Points, in no order, along strands that fork and pass close to each other.
In the rows, 128 means zero.
Two points are linked if the straight distance between their rows is under 188. Some points are linked to none.
sut: 121  102  170  152  128  75  132  155  141  98  112  122  100  118  134  101  141  187  121  181  129  120  117  86  106  113  130  104  67  150  171  160  135  67  131  121  120  107  90  106  116  127  152  144  115  117  170  155  148  176  160  133  139  156  133  125  93  112  127  134  159  130  121  123  139  124
potof: 112  155  110  143  53  141  115  166  128  88  144  132  175  120  146  72  194  136  148  142  78  85  199  125  114  177  117  122  132  117  120  141  120  126  150  150  81  163  100  153  156  187  136  105  96  111  185  156  97  115  108  115  152  146  190  79  90  59  148  124  107  125  126  89  107  78
Mevul: 132  110  162  141  109  50  139  114  124  144  117  114  137  179  147  130  148  116  120  134  113  189  132  147  159  113  99  128  123  134  141  110  93  114  97  188  84  133  99  122  116  93  145  143  109  116  176  142  194  181  147  171  136  98  128  171  13  98  114  116  147  174  111  176  155  127
bagi: 123  125  103  191  120  102  132  150  134  190  168  159  153  145  135  134  120  125  164  111  72  134  130  125  162  92  157  149  163  102  102  111  114  76  91  113  105  170  96  151  106  124  133  137  158  122  167  151  102  149  117  108  149  134  147  84  104  125  96  142  156  175  207  100  182  159
vure: 157  102  146  79  116  119  123  85  121  101  129  180  164  182  145  154  112  73  139  149  106  166  176  145  118  180  158  110  136  126  152  112  80  154  152  137  127  135  142  170  130  145  136  91  83  124  100  89  177  102  96  135  105  98  142  145  131  102  121  109  100  129  118  174  100  142
tav: 152  115  167  127  116  125  158  104  163  102  137  168  180  182  200  162  137  118  149  143  120  193  182  157  126  155  146  73  127  101  148  101  106  135  108  163  114  130  134  165  124  147  167  82  133  145  117  107  175  173  114  135  117  46  149  98  103  103  116  140  100  153  99  144  168  142
demu: 144  94  123  122  192  180  138  124  119  125  112  128  108  155  112  133  115  148  136  130  131  97  104  156  108  109  110  113  65  160  154  114  164  139  131  160  117  139  118  117  177  117  147  157  143  124  88  115  147  182  164  164  114  156  44  133  185  112  131  102  101  75  85  128  73  126
Kinef: 119  89  191  102  133  99  110  108  151  106  73  138  42  135  119  122  105  122  161  122  155  139  85  135  110  180  116  122  100  169  99  159  88  113  131  148  129  117  152  82  112  84  117  167  135  105  137  105  126  175  195  123  93  128  92  147  108  125  126  111  149  123  110  152  79  107
gup: 130  132  56  123  128  179  111  145  127  91  148  128  143  129  131  148  155  172  112  133  155  82  155  126  96  107  101  120  84  134  146  121  159  174  160  102  133  108  94  131  161  146  139  107  103  157  116  107  149  119  104  157  94  141  120  154  142  126  129  104  113  101  123  105  138  142
far: 116  115  175  98  126  135  115  103  134  158  127  109  69  134  104  99  137  150  139  102  143  177  112  139  127  159  94  145  144  121  72  140  79  117  123  160  80  147  144  93  94  87  153  175  128  136  158  156  132  165  197  140  126  88  138  135  78  83  158  113  152  146  130  151  103  105
pigo: 131  169  114  121  131  164  103  159  131  124  125  84  141  79  98  43  172  96  97  121  151  147  129  127  143  124  109  152  152  147  103  87  160  128  99  132  90  167  140  131  100  93  141  150  122  128  123  156  106  124  143  149  153  139  151  108  114  141  155  140  153  117  130  82  98  149
vis: 107  93  118  106  153  131  150  122  100  170  151  155  126  126  119  164  75  134  154  84  125  101  100  146  107  114  158  152  120  110  131  141  95  129  145  132  184  107  152  135  139  166  59  99  191  151  85  109  130  105  102  99  129  132  98  117  179  159  122  100  97  128  182  184  127  135
lizis: 127  155  90  111  88  122  120  129  70  125  112  101  163  105  118  109  140  85  107  137  99  105  132  107  126  120  129  114  148  149  137  139  144  122  123  113  109  115  124  151  159  150  90  106  126  117  122  113  144  92  106  111  143  175  150  111  106  140  116  110  154  101  145  129  117  137
Sak: 102  124  173  162  138  81  126  137  138  130  123  87  73  120  119  105  130  161  132  146  121  122  91  99  135  120  137  127  94  150  139  172  132  77  146  123  152  96  124  82  93  119  136  153  132  108  191  155  118  133  156  123  140  165  124  150  112  119  130  140  150  132  123  118  130  106
Finuz: 149  114  54  153  111  148  90  144  132  153  132  150  121  123  113  160  113  105  120  145  119  122  133  75  154  103  99  137  128  162  126  98  143  135  117  81  123  151  90  134  142  147  137  139  93  151  131  122  157  94  128  135  104  172  120  122  122  153  126  149  139  131  149  107  168  145
nole: 117  136  117  194  146  98  142  131  148  154  161  155  170  140  143  141  114  122  136  117  101  144  144  125  153  84  165  134  167  108  123  111  146  87  88  96  133  164  108  153  111  133  144  120  145  127  134  136  110  101  90  102  156  133  145  98  125  185  95  162  148  167  164  95  189  165
gid: 168  135  116  159  137  154  140  167  103  119  83  153  144  110  104  120  116  63  125  137  93  74  121  133  134  162  107  164  159  120  113  137  135  195  133  110  133  114  147  150  174  129  130  149  103  87  80  115  125  64  69  138  99  151  139  152  169  122  115  129  82  71  105  107  68  130
Bik: 146  89  76  146  136  135  146  137  126  134  163  138  156  121  138  155  103  170  96  162  173  126  123  121  120  63  128  87  75  121  168  106  138  111  121  100  133  120  84  139  120  129  134  126  111  160  121  122  178  175  97  157  128  141  129  117  127  146  107  129  159  117  141  126  180  141
pevuv: 142  82  92  122  145  146  145  135  137  131  151  131  139  122  140  140  113  169  125  160  178  171  143  142  105  53  139  97  66  117  171  75  130  121  99  139  119  155  103  155  127  127  135  129  122  169  99  110  194  214  127  162  109  110  100  113  117  139  108  121  164  127  144  152  133  144
riro: 125  132  131  149  193  143  142  134  108  129  110  108  91  123  106  103  136  143  117  129  130  92  83  129  120  121  109  138  82  156  157  132  184  142  143  149  124  116  123  91  159  110  141  163  133  96  115  146  111  146  147  179  121  170  61  168  195  102  134  107  107  91  61  109  64  111
bobon: 105  164  128  115  117  142  151  108  158  116  137  155  184  154  176  160  153  145  181  70  120  148  163  184  122  176  118  100  159  100  107  107  110  133  134  177  106  110  126  127  130  161  120  95  197  151  184  134  93  126  132  103  152  63  99  137  141  127  128  151  94  171  121  97  172  107
kodi: 169  108  145  130  150  137  145  111  156  133  120  203  173  168  137  172  86  70  148  128  103  134  163  128  139  167  147  127  175  103  150  120  97  156  128  115  154  154  130  185  159  166  135  95  104  123  96  80  159  75  76  120  95  100  141  122  159  131  110  140  84  125  129  155  120  172
nud: 154  123  188  168  149  66  107  115  142  132  102  129  126  171  148  113  126  51  128  141  73  199  117  124  187  112  138  147  135  176  121  99  122  88  88  145  82  155  137  143  122  110  147  149  105  92  161  128  139  139  145  141  151  127  112  155  57  135  112  150  160  162  135  139  131  172
padul: 149  86  133  123  116  139  130  128  92  164  100  172  118  140  94  147  78  90  146  120  106  103  112  113  130  139  106  142  157  157  124  141  73  137  139  122  126  109  120  131  153  103  116  143  102  99  94  107  158  112  103  122  115  151  143  149  116  128  110  96  135  110  162  155  75  125
suz: 139  114  91  112  186  175  140  127  109  141  115  137  115  150  101  152  115  114  118  132  141  118  118  150  122  97  100  119  98  158  139  97  144  180  104  151  107  136  122  130  170  111  136  148  120  133  94  100  170  158  133  184  100  143  50  176  160  125  121  115  119  114  109  143  97  142
sodes: 110  91  170  98  172  146  142  113  127  159  138  139  73  127  106  122  78  158  156  103  135  124  91  137  117  149  183  163  122  99  95  151  71  132  153  133  190  125  156  126  114  137  94  113  184  154  88  128  110  125  135  101  137  114  117  116  187  134  148  122  92  147  161  186  104  129
siga: 123  89  150  108  126  108  131  119  141  106  72  123  78  115  109  130  114  150  141  130  186  105  91  113  128  145  86  97  100  159  101  164  130  106  144  150  138  85  126  61  119  72  113  189  117  99  126  118  119  163  168  131  127  159  106  153  103  113  127  86  168  84  99  130  84  91
morig: 157  93  137  158  142  129  124  151  124  137  94  167  115  136  99  143  100  91  138  148  119  90  140  117  133  167  117  163  148  136  126  127  95  163  147  113  151  117  132  139  146  114  127  162  73  94  109  103  125  82  74  131  91  145  151  166  139  113  103  113  109  87  127  117  90  101
sasop: 96  154  136  120  135  150  141  161  111  133  126  115  119  83  113  147  96  109  146  111  141  126  88  143  96  138  138  163  169  134  97  149  160  147  124  87  172  120  167  117  136  127  99  138  180  123  97  95  80  85  123  96  136  131  107  95  204  188  138  153  108  119  127  126  133  152
rula: 131  153  119  164  93  128  121  140  187  139  106  161  149  150  156  167  116  159  161  85  123  117  152  146  158  145  97  122  157  67  95  119  110  153  139  153  149  121  99  131  140  162  117  103  184  165  174  143  104  109  151  92  130  59  137  124  118  127  127  167  119  172  127  97  209  98
mufu: 111  103  225  135  174  140  127  117  153  139  111  130  93  116  122  82  84  146  133  110  138  153  104  146  119  169  173  173  131  68  106  147  72  125  136  135  186  146  180  102  102  106  141  135  147  124  105  134  96  110  129  112  122  94  152  111  175  99  126  120  100  139  137  164  80  135
suk: 125  122  154  106  140  123  129  104  123  124  111  120  122  153  140  137  112  104  138  117  137  141  117  146  119  152  124  108  121  133  136  140  121  134  125  141  145  106  143  126  138  126  116  121  161  143  106  104  142  132  140  123  131  124  100  145  157  145  108  127  123  140  111  159  98  143
tamub: 114  175  58  127  144  166  129  150  86  107  164  96  155  95  121  130  197  145  113  135  139  69  132  132  92  101  138  125  122  154  157  117  196  158  140  113  105  121  114  141  164  146  123  113  111  137  116  111  115  127  103  151  133  151  87  123  166  143  129  98  113  91  103  106  118  133
Bani: 115  151  144  137  96  122  152  99  143  137  129  150  180  175  187  155  153  129  157  106  117  160  162  174  132  150  132  95  146  105  128  122  109  127  123  182  106  119  131  162  126  154  121  88  175  131  152  126  120  155  138  133  164  52  126  138  108  122  114  128  117  175  103  134  162  128
Mili: 124  150  126  85  139  144  115  101  102  88  153  99  142  140  150  110  162  108  89  137  98  92  145  112  98  128  170  124  88  162  184  156  152  124  158  154  106  155  117  193  160  196  145  69  98  147  110  148  149  115  126  161  148  131  128  111  140  112  173  131  115  134  98  160  119  141
Tutev: 113  156  167  178  97  33  138  133  153  126  98  111  116  166  144  134  156  134  154  131  89  145  131  133  179  157  114  149  145  126  123  150  101  84  111  132  115  86  134  73  104  117  131  144  133  76  201  135  89  131  134  103  131  116  129  174  37  109  114  149  123  182  129  116  162  100
pez: 150  175  114  138  150  192  121  164  117  94  139  83  162  66  131  36  182  143  91  145  182  111  130  151  101  103  137  136  123  121  112  106  196  140  121  117  115  161  129  134  112  87  154  146  132  139  100  158  107  162  123  137  150  131  136  92  153  133  155  126  146  99  114  82  78  157
rel: 124  104  81  98  102  172  111  127  138  105  136  148  103  131  125  187  115  171  148  119  153  80  142  120  96  137  105  101  94  124  123  138  120  155  164  127  128  110  100  118  164  152  96  119  125  168  124  104  124  130  150  145  94  134  100  134  150  121  128  124  121  98  130  100  114  111
zul: 92  103  138  73  132  112  133  91  119  133  173  86  87  92  122  135  115  185  118  154  184  130  112  119  102  119  186  128  92  127  138  158  123  115  172  87  186  88  147  97  74  125  119  103  152  145  117  107  139  131  123  98  124  144  152  126  187  129  161  123  113  124  150  175  135  116
sot: 117  116  163  66  127  126  131  104  126  168  155  99  93  128  105  117  131  171  123  117  181  198  130  162  137  109  121  110  137  107  89  124  92  107  133  133  95  137  155  79  66  76  148  147  146  143  131  140  158  182  185  119  125  90  144  139  119  116  169  118  155  155  158  175  132  116
rozi: 155  129  132  129  112  110  130  131  134  87  96  115  157  115  133  79  167  82  89  152  132  145  160  114  146  161  92  127  138  149  153  99  130  153  122  140  116  128  141  131  122  124  153  130  75  98  146  149  153  108  109  155  124  118  165  157  63  108  133  108  138  113  83  112  110  107
fof: 112  125  210  155  168  104  140  120  158  123  126  157  113  132  151  91  122  144  159  114  135  151  123  140  108  187  174  146  98  88  125  137  105  112  131  135  154  136  153  109  84  103  147  136  130  109  155  140  105  124  117  115  102  93  140  146  164  81  112  131  89  152  133  120  83  121
Vubav: 133  160  153  149  132  104  111  136  129  147  127  99  126  126  114  74  133  91  115  109  105  170  115  120  164  107  108  137  150  168  108  115  141  104  91  151  104  150  131  124  107  119  146  145  133  122  144  155  137  114  162  137  162  143  133  133  99  137  134  149  172  139  144  122  139  143
gani: 133  120  186  152  127  74  143  108  129  129  102  132  156  182  160  129  136  98  137  135  104  193  120  159  160  111  123  110  130  135  141  121  110  110  95  177  89  118  127  161  133  105  144  145  128  111  129  128  171  160  133  155  152  88  119  140  52  115  100  125  155  156  108  144  128  162
Fosev: 145  166  87  110  124  156  120  100  85  98  161  75  156  121  157  112  169  127  86  145  105  68  131  127  104  88  158  128  95  140  180  153  184  129  140  143  129  137  123  164  168  175  153  91  123  143  92  145  120  126  122  149  146  159  104  101  177  148  164  120  121  109  102  148  121  145
remu: 146  97  113  138  146  141  115  140  143  109  138  139  128  133  133  124  145  190  99  151  142  74  147  117  115  113  122  115  45  119  169  143  153  153  153  132  135  132  78  134  165  157  164  133  95  138  137  151  160  162  126  168  108  150  99  138  133  98  144  120  112  114  97  114  139  134
bas: 106  103  82  74  131  178  106  127  124  103  142  149  85  125  91  181  121  162  168  105  195  142  125  139  80  142  97  117  111  171  104  124  115  167  153  120  126  115  129  100  135  117  90  130  149  173  102  66  141  142  172  128  88  120  65  172  160  159  132  116  142  103  136  138  117  114
bariz: 117  124  87  98  155  155  118  151  116  146  148  111  83  104  71  163  105  160  126  112  186  110  105  114  106  120  110  156  119  164  109  114  141  157  149  93  152  120  130  94  100  89  108  144  132  138  88  106  120  115  143  142  101  140  91  165  176  152  139  109  116  92  147  123  118  117
nume: 151  99  123  75  88  144  77  135  139  97  122  153  110  125  115  127  125  121  154  165  125  143  160  72  120  148  115  130  141  170  99  115  92  131  123  64  108  134  126  104  142  150  138  132  58  137  150  95  128  110  155  107  100  148  162  97  106  117  157  154  136  114  163  120  125  116
peten: 125  161  106  93  64  106  111  109  71  92  83  73  160  114  157  121  165  77  76  153  100  80  142  113  123  136  87  100  142  158  167  161  151  136  128  134  111  100  134  153  168  154  106  93  99  103  119  118  140  97  131  133  154  157  154  125  78  124  119  110  163  90  76  164  108  131
mitu: 120  112  186  106  146  130  138  117  121  131  103  151  84  149  95  85  120  102  170  103  131  144  114  154  132  174  113  135  138  143  76  136  63  121  108  158  88  137  155  113  128  94  124  165  141  104  146  141  132  165  176  136  115  113  112  149  110  87  122  109  148  142  126  145  48  114
tovor: 159  99  171  105  121  129  148  90  145  81  127  170  165  173  170  115  148  100  139  156  132  179  186  138  117  159  143  78  106  128  162  100  99  146  123  152  103  159  135  175  143  151  168  97  89  129  131  109  192  164  108  157  108  75  148  120  99  82  122  122  111  141  86  152  110  132
rusen: 148  150  96  145  113  157  141  170  93  102  96  115  158  98  125  124  135  68  128  149  109  111  139  119  120  133  125  140  171  151  126  134  171  159  116  92  108  130  143  135  152  120  98  146  113  88  111  108  115  74  77  122  120  169  148  114  145  151  123  151  130  85  115  105  105  150
tebav: 155  171  88  167  104  158  102  146  189  112  116  145  153  146  151  152  149  147  134  103  113  131  167  118  145  134  98  135  160  73  96  96  133  166  143  124  145  166  103  137  127  178  137  98  146  181  157  182  83  97  129  95  125  83  140  97  129  134  143  172  105  153  118  53  214  90
lonor: 127  152  152  181  93  146  124  162  124  114  90  123  168  122  166  77  142  130  122  137  85  96  126  117  119  120  164  107  133  86  134  159  174  94  133  130  127  142  122  155  164  158  95  131  155  107  139  151  88  131  104  99  170  158  175  49  138  114  116  167  135  108  127  90  111  153
Bapus: 127  163  98  185  168  161  146  164  127  138  133  91  159  74  136  99  145  148  91  131  157  88  104  142  109  82  144  136  119  80  132  111  205  133  106  132  141  145  122  138  132  99  143  152  156  120  98  174  93  142  83  147  141  155  129  105  174  149  128  142  128  103  112  74  109  148
Tor: 138  135  155  94  121  124  125  96  158  125  152  119  127  129  154  138  109  160  102  146  164  190  142  144  126  104  157  103  148  97  108  105  125  122  110  112  151  139  163  127  89  134  151  112  142  159  106  96  118  159  140  108  142  74  161  72  134  145  148  152  126  155  138  158  168  149
siged: 93  154  103  93  165  83  149  105  110  122  198  78  134  113  121  85  183  170  95  109  145  151  138  147  120  125  134  141  108  138  156  100  121  119  141  164  111  150  124  135  97  123  143  85  103  138  157  171  162  167  123  162  127  108  130  186  113  112  153  103  111  163  129  131  137  106
Gizag: 143  145  141  100  80  113  120  78  101  93  88  98  170  145  171  151  131  61  106  133  91  127  145  133  136  164  111  91  138  133  160  156  139  147  128  150  114  89  146  159  164  139  113  92  114  114  127  112  140  94  124  127  157  103  153  131  82  120  122  127  156  113  63  172  136  132
Kag: 134  131  156  83  123  138  143  81  155  124  159  138  134  123  129  164  107  139  98  115  172  172  154  153  137  148  130  131  165  74  111  109  117  166  130  114  179  134  196  118  90  117  149  104  138  157  118  96  102  119  108  112  114  58  165  125  154  144  142  134  82  144  125  141  166  127
tisos: 100  154  166  176  115  35  147  133  127  124  129  124  144  142  151  145  160  125  167  127  118  169  112  142  135  132  155  126  149  172  137  132  119  69  105  114  109  82  142  89  95  114  97  134  148  81  204  93  88  106  109  91  133  138  114  170  85  150  93  147  137  171  154  110  181  118
dit: 119  159  87  160  167  159  128  136  132  151  125  131  126  115  112  147  89  96  120  117  124  127  112  123  133  101  125  132  166  136  114  114  179  140  94  92  140  126  134  133  158  121  119  135  177  127  99  116  113  76  134  128  138  151  81  103  189  196  128  165  136  125  123  114  161  185
gukev: 164  117  148  162  124  104  163  141  144  136  112  191  179  144  147  161  87  92  150  121  107  129  145  140  131  141  161  121  173  105  158  137  114  126  124  119  178  111  138  163  132  146  105  116  132  118  105  91  121  79  68  102  122  106  149  100  149  154  91  142  99  145  133  118  148  161
bido: 145  147  150  121  113  106  128  118  149  96  91  107  118  121  135  117  133  91  120  144  136  153  138  118  153  167  87  151  172  129  121  122  117  136  122  111  121  101  152  99  107  96  130  150  78  101  154  118  113  101  113  122  120  114  161  143  82  127  122  133  134  117  113  118  138  119
maso: 132  112  117  165  123  144  117  171  138  186  152  175  108  112  104  120  79  141  170  89  88  130  109  105  157  111  154  168  174  108  90  117  80  93  92  100  124  162  116  132  100  103  122  158  168  144  141  154  93  126  151  106  139  136  117  91  116  139  107  127  151  159  209  116  131  148
bigog: 117  123  135  107  142  117  156  111  104  146  169  70  111  121  133  102  139  198  99  117  141  80  92  144  115  100  173  129  82  86  161  168  143  108  173  155  163  120  135  127  107  135  130  121  142  135  115  183  107  166  116  136  148  128  152  121  163  84  153  104  104  120  133  140  111  96
bogo: 97  156  160  143  118  66  122  125  132  113  109  107  92  126  151  131  138  111  145  140  115  155  97  101  141  129  150  125  129  173  129  155  129  68  109  108  116  92  139  95  124  137  114  127  151  101  167  110  103  104  139  103  136  151  91  144  115  157  114  144  156  154  148  113  180  143
Fav: 106  123  115  103  117  52  136  101  107  169  155  103  141  137  123  131  146  145  99  128  114  153  131  143  155  115  94  134  128  137  161  109  115  118  116  157  93  138  110  131  107  122  147  102  103  132  171  165  182  139  129  163  127  111  138  179  59  111  130  109  138  171  129  156  140  101
gepa: 143  91  113  159  120  114  145  151  139  116  142  127  112  139  152  148  111  183  87  177  145  108  119  98  126  79  133  78  51  122  198  136  158  93  143  121  147  123  68  132  113  141  165  137  112  136  138  159  170  174  112  148  125  166  126  123  104  122  115  124  147  127  99  120  159  136
fakop: 109  106  122  129  140  132  120  162  99  165  123  172  76  138  82  137  122  109  167  125  89  105  82  100  111  136  141  150  118  211  125  148  108  103  138  126  119  110  117  111  146  136  97  138  124  110  132  114  124  87  123  118  107  196  56  153  182  161  121  97  118  119  166  117  107  117
ruk: 121  113  165  99  97  94  146  117  148  150  141  134  122  112  130  134  131  164  134  147  179  200  125  139  132  97  144  86  144  114  118  124  105  87  103  86  110  126  140  101  87  87  135  138  123  139  135  97  144  182  152  108  119  109  160  88  95  135  148  138  155  148  172  173  164  156
sotal: 151  97  133  92  80  140  110  134  102  159  73  154  118  136  87  135  74  63  165  114  81  112  124  99  140  146  108  145  191  145  81  157  47  126  139  119  100  104  133  148  155  108  91  138  113  106  92  114  151  100  154  89  132  165  156  108  95  133  106  97  169  96  172  169  89  120
Sas: 135  123  99  78  91  136  90  155  157  52  131  115  114  88  92  115  145  129  116  166  155  146  154  89  111  140  95  127  144  169  99  104  148  137  132  28  120  129  142  71  97  130  133  142  52  143  150  92  100  119  163  104  111  127  173  87  89  150  150  164  164  99  144  108  139  126
fatik: 136  126  121  80  93  162  103  138  103  170  118  141  96  111  93  119  91  85  148  103  117  138  117  110  148  132  118  147  194  139  59  138  82  134  122  105  116  119  148  127  142  120  86  121  163  126  97  121  119  103  176  91  152  134  156  95  98  149  143  127  155  122  175  152  115  137
gok: 110  138  170  113  142  125  146  114  146  81  139  136  153  111  149  136  152  147  152  124  168  151  149  171  105  187  160  128  141  99  124  117  125  144  135  125  155  117  178  135  97  130  133  120  129  127  129  111  94  116  97  121  115  63  141  120  163  116  123  146  74  140  115  128  115  129
nelur: 115  116  114  114  177  167  146  156  121  145  161  118  106  83  82  128  104  144  143  109  163  123  88  125  92  137  162  182  137  135  99  121  158  156  140  90  169  145  155  117  103  98  116  141  155  138  88  94  97  99  113  122  121  143  116  130  211  182  135  128  98  111  155  135  98  159
vel: 107  132  130  123  157  103  119  121  153  166  176  124  59  151  90  134  91  164  107  119  99  153  100  94  161  130  129  176  121  128  114  139  100  98  130  139  154  134  130  109  68  118  164  142  118  155  160  166  124  127  162  116  111  125  131  152  125  111  165  144  123  171  158  127  157  92
tun: 106  195  89  196  167  166  121  136  123  138  134  114  156  121  147  108  175  156  126  103  89  64  117  128  132  91  131  121  86  110  155  142  191  108  123  184  107  161  83  137  149  160  116  133  169  133  138  178  95  139  124  125  147  166  81  112  156  125  109  135  122  124  119  61  133  117
Tizep: 99  130  132  131  139  129  132  132  130  102  93  98  95  86  105  128  139  143  132  146  181  102  85  128  112  135  87  117  80  167  128  134  164  138  136  137  123  94  128  68  122  82  122  183  120  113  125  111  111  151  156  157  133  166  73  162  147  141  127  102  141  83  82  117  80  106
ruman: 140  148  92  199  170  159  151  137  123  159  124  117  162  108  155  147  125  144  96  106  135  65  99  147  132  53  119  107  107  81  147  113  205  127  114  160  131  123  105  133  165  125  123  138  182  112  115  171  101  148  98  135  155  167  109  114  168  141  105  131  121  109  98  81  149  130
zamit: 99  114  168  95  135  120  131  122  124  125  179  85  93  112  113  79  134  219  124  134  170  120  117  123  107  131  175  135  81  97  128  175  129  105  171  119  159  122  130  96  84  115  132  139  136  141  130  160  113  175  155  127  135  131  163  126  162  96  164  137  100  144  127  158  125  90
Bogi: 127  109  151  107  79  109  98  135  145  53  114  79  110  99  125  82  148  142  92  180  148  109  150  86  116  169  112  116  111  122  119  169  154  121  142  83  144  102  108  98  118  129  136  141  51  111  132  129  126  134  154  125  126  139  196  101  83  91  165  138  164  93  87  136  114  113
Movo: 104  140  109  98  153  100  166  91  99  153  206  85  144  124  140  100  158  162  86  110  128  105  126  148  121  105  173  149  92  105  172  138  123  114  150  173  139  143  117  150  104  144  140  95  118  132  143  183  134  153  92  151  135  125  149  162  141  98  153  87  113  155  131  140  125  88
kif: 137  131  126  138  114  153  109  154  131  194  105  145  122  117  98  127  94  99  143  64  97  129  111  123  176  85  125  143  196  90  52  130  101  133  89  122  129  146  153  134  128  97  99  145  184  139  115  134  97  112  178  105  155  117  126  95  110  167  105  128  165  143  176  129  126  160
pivu: 130  137  202  174  110  69  137  128  147  126  80  139  127  153  136  133  125  103  142  139  103  150  119  141  185  158  121  149  174  105  114  137  107  125  113  121  131  101  158  104  104  85  128  147  128  79  167  111  90  113  126  95  119  94  170  165  60  111  88  148  119  154  119  108  132  108
bavo: 132  138  126  170  131  112  162  151  134  124  129  140  187  126  158  142  124  103  125  127  137  133  136  138  123  117  155  105  144  98  156  120  174  110  102  116  139  133  121  159  131  131  118  109  129  124  114  126  121  99  72  123  139  119  144  114  141  147  91  150  120  131  114  96  157  163
zupi: 126  168  110  135  79  165  94  128  180  132  135  141  122  128  135  140  139  143  132  110  72  133  148  94  140  140  114  141  172  89  72  115  110  153  136  117  134  180  128  147  119  192  157  96  126  174  145  193  83  81  142  78  165  114  186  75  109  111  174  176  100  147  142  111  213  81
moz: 158  110  55  105  99  177  63  148  139  134  140  169  115  138  105  167  100  120  138  145  119  139  165  86  135  119  103  136  138  146  117  93  103  167  139  81  119  145  110  157  153  158  133  117  80  165  102  110  174  93  140  133  88  143  143  113  124  129  137  142  132  114  164  127  143  127
Movol: 153  101  102  133  155  149  134  113  125  146  125  160  151  148  132  143  120  107  122  159  158  134  151  151  114  105  110  106  82  124  166  88  133  153  119  151  122  149  105  144  147  129  140  144  110  140  100  105  183  170  93  181  100  115  101  168  139  118  104  103  127  124  114  137  86  151
Faz: 136  144  62  184  152  142  118  139  126  196  125  140  112  118  101  165  83  94  99  109  107  121  116  101  159  76  89  150  148  126  115  108  157  134  104  105  138  143  108  141  159  132  125  137  154  135  115  143  128  78  127  124  124  160  104  124  145  182  134  144  146  146  135  100  198  142
fom: 89  194  61  141  144  164  122  145  85  111  161  100  147  96  129  116  202  144  119  104  103  52  127  117  129  110  128  137  108  141  150  134  207  133  148  156  118  144  111  132  153  162  102  111  141  125  133  154  95  127  118  142  139  183  63  125  187  131  120  104  112  95  123  76  118  98
Motu: 99  91  85  87  121  131  125  96  71  170  152  146  96  147  102  183  99  117  114  116  116  106  92  141  109  107  148  133  117  155  153  157  101  119  165  139  165  85  134  135  158  166  74  87  146  136  76  101  143  110  101  108  142  160  101  146  179  166  130  80  104  117  181  183  117  116
kepur: 156  126  115  117  77  117  120  88  129  91  91  123  168  147  154  140  141  82  106  138  119  118  175  136  149  164  83  109  147  110  132  126  111  175  143  146  128  120  120  158  153  143  136  99  95  117  125  138  152  115  117  137  127  93  166  156  60  95  124  124  132  102  60  135  131  98

A fork is a point with three links, a tip a point with one. Leave the first point through the second and follow the links. Name the first fork or tip that comes.
fom, tun => zul
ruk, Tor => Motu
Finuz, Faz => gup
gani, nud => tamub
nelur, sasop => Sas
bagi, nole => zupi
siga, Tizep => gepa

A fork is a point with three links. Follow the links from the first point to the second and name the forks in between, in order.
tamub, bido => gup, gepa
mufu, bas => gepa, gup
Finuz, pez => gup, tamub
Bapus, Sak => tamub, gup, gepa

Follow the links from the first point to the second, and from the first to the third. Name the last point that the two ways share.
fatik, rel, pevuv => gepa
Sas, Mili, rozi => gup
Tor, Sak, bas => gepa
Faz, far, ruman => gup
